Points on a hilly landscape, in no order, each with its height.
From any point a climber takes the steepest step (rise divided by distance) to one of its 3 nearest points. It stops when none of these is higher. Distance is the straight distance between rows; heights are no part of it.
q4 height 52.8: [167 143 193  97 123 153 177 198  75  86  94  93]
q632 height 46.0: [121 140 108 153 187 133  95 126 138 149 121 156]
q616 height 36.8: [119 107 108 159  75  98 134 115 142 164 137 158]
q323 height 34.1: [136 155 124  99 128 148 149 143 105  82 102  78]
q164 height 42.0: [153 115 149 143  76 120 157 166 104 136  99 152]
q725 height 19.2: [130 113 115 168  87 109 148 145 111 162 118 165]
q359 height 25.3: [ 87 121 122 118 169 123  83  73 171 145 198 136]
q415 height 58.2: [109 115 103 144 119 118 109 103 150 163 152 153]
q526 height 53.3: [100 117 104 130 128 108  97  79 165 164 173 137]
q597 height 22.2: [100 125 116 133 209 141  79  94 155 145 164 141]
q893 height 33.3: [147 157 133 111 123 153 145 152  92  99  96 101]
q326 height 52.3: [168 131 187  88  86 142 185 178  96  65  95  80]
q843 height 41.3: [ 76 111 141 161 202 116  78  91 176 163 211 178]
q569 height 37.5: [130 145 108  95 107 140 136 116 120  97 112  82]
q186 height 32.2: [132 139 108  81  96 131 147 115 130  71 118  66]
q540 height 13.8: [161 102 136 142  50  99 166 144 122 130 112 145]
q693 height 23.0: [114 135 100  81 125 134 120  91 147  98 135  83]
q629 height 37.1: [108 122 110 104 131 120 101  79 161 140 164 113]
q91 height 20.7: [103 133 117 120 191 137  83  85 161 136 167 142]
q203 height 51.4: [ 87  99 115 172 170 103  98 104 161 177 186 175]
q784 height 33.1: [140 163 139 110 148 156 139 158  95  97  87  96]
q181 height 5.6: [106 112 104 182 116 106 131 140 120 177 130 170]
q371 height 35.0: [ 84 102 138 183 223 117  75 107 180 159 196 193]
q15 height 52.2: [129 129 117 125  91 120 129 120 132 135 121 128]
q854 height 59.2: [148 138 132 145 130 137 131 149 108 135 100 148]
q919 height 32.6: [145 143 130 115 104 145 148 145 104 109 101 112]
q683 height 48.8: [177 125 195  97  72 128 189 176 105  74  99 100]
q38 height 51.9: [142 123 147 172 122 126 152 172  90 157  90 167]
q774 height 47.5: [ 88 114 124 145 166 111  90  82 172 160 198 162]
q610 height 52.5: [ 94 130 107 103 199 140  92  79 154 124 162 115]
q961 height 63.2: [132 131 114 144 116 119 131 136 121 149 108 144]
q338 height 26.6: [144 113 118 137  62 111 151 127 126 139 118 146]
q441 height 26.3: [142 136 132  93  72 136 161 140 120  62 106  79]
q927 height 69.3: [101 109 102 165 112  97 117 105 149 176 167 164]
q394 height 53.2: [166 133 187  99 100 148 176 187  85  85  88  90]
q527 height 39.2: [167 123 157 104  61 121 171 150 114  89 100 101]
q846 height 37.6: [132 109 134 190 110 109 163 168  95 168 103 182]
q857 height 58.1: [ 90 112 108 185 184 119  93 117 148 174 160 179]
q420 height 51.7: [113 128 102 147 153 126 102 111 146 157 138 145]
q20 height 46.1: [158 119 164 151  96 131 163 180  94 147  90 152]
q21 height 49.9: [123 142 107 124 151 142 106 118 123 132 117 125]
q169 height 42.4: [134 134 117 105 100 130 131 117 124 117 112  99]
q623 height 53.0: [167 138 185 116 102 138 168 189  86 111  83 120]
q660 height 24.7: [125 166 109 102 189 153 103 122 123 104 118  93]
q148 height 42.9: [131 140 102 107 137 135 112 116 128 118 127 103]
q214 height 35.6: [115 138 106  98 158 141 115 102 130 103 132  87]
q361 height 21.0: [107 132 107 110 164 136  86  84 152 140 159 113]
q366 height 41.6: [114 141 111 137 188 135  88 112 142 141 133 137]
q62 height 17.5: [172 109 167 106  45 119 185 159 119  84 107 100]
q400 height 30.2: [152 127 128 108  69 127 152 128 119 102 111 100]
q959 height 56.1: [136 157 122 132 161 140 119 140 107 132  90 127]
q156 height 30.9: [ 91 112 124 152 224 130  78 106 168 159 178 174]
q139 height 54.2: [161 135 162 107  91 133 171 167  97  94  96 105]
q150 height 33.2: [121 133 104 102 121 126 106 100 144 116 138 101]
q56 height 34.2: [112 137 111 136 189 136  87  98 154 144 147 136]
q19 height 33.6: [162 115 154 134  62 118 166 158 112 126 101 138]

Two climbers start at each pair of points below. Name the first point that both come to, or write -.
q323 and q338 => q15
q19 and q919 => q961
q359 and q156 => q774
q56 and q632 => q420
q629 and q959 => -
q843 and q371 => q203

Where does a climber stop that starts at each point below?
q846 => q961
q148 => q961
q441 => q139
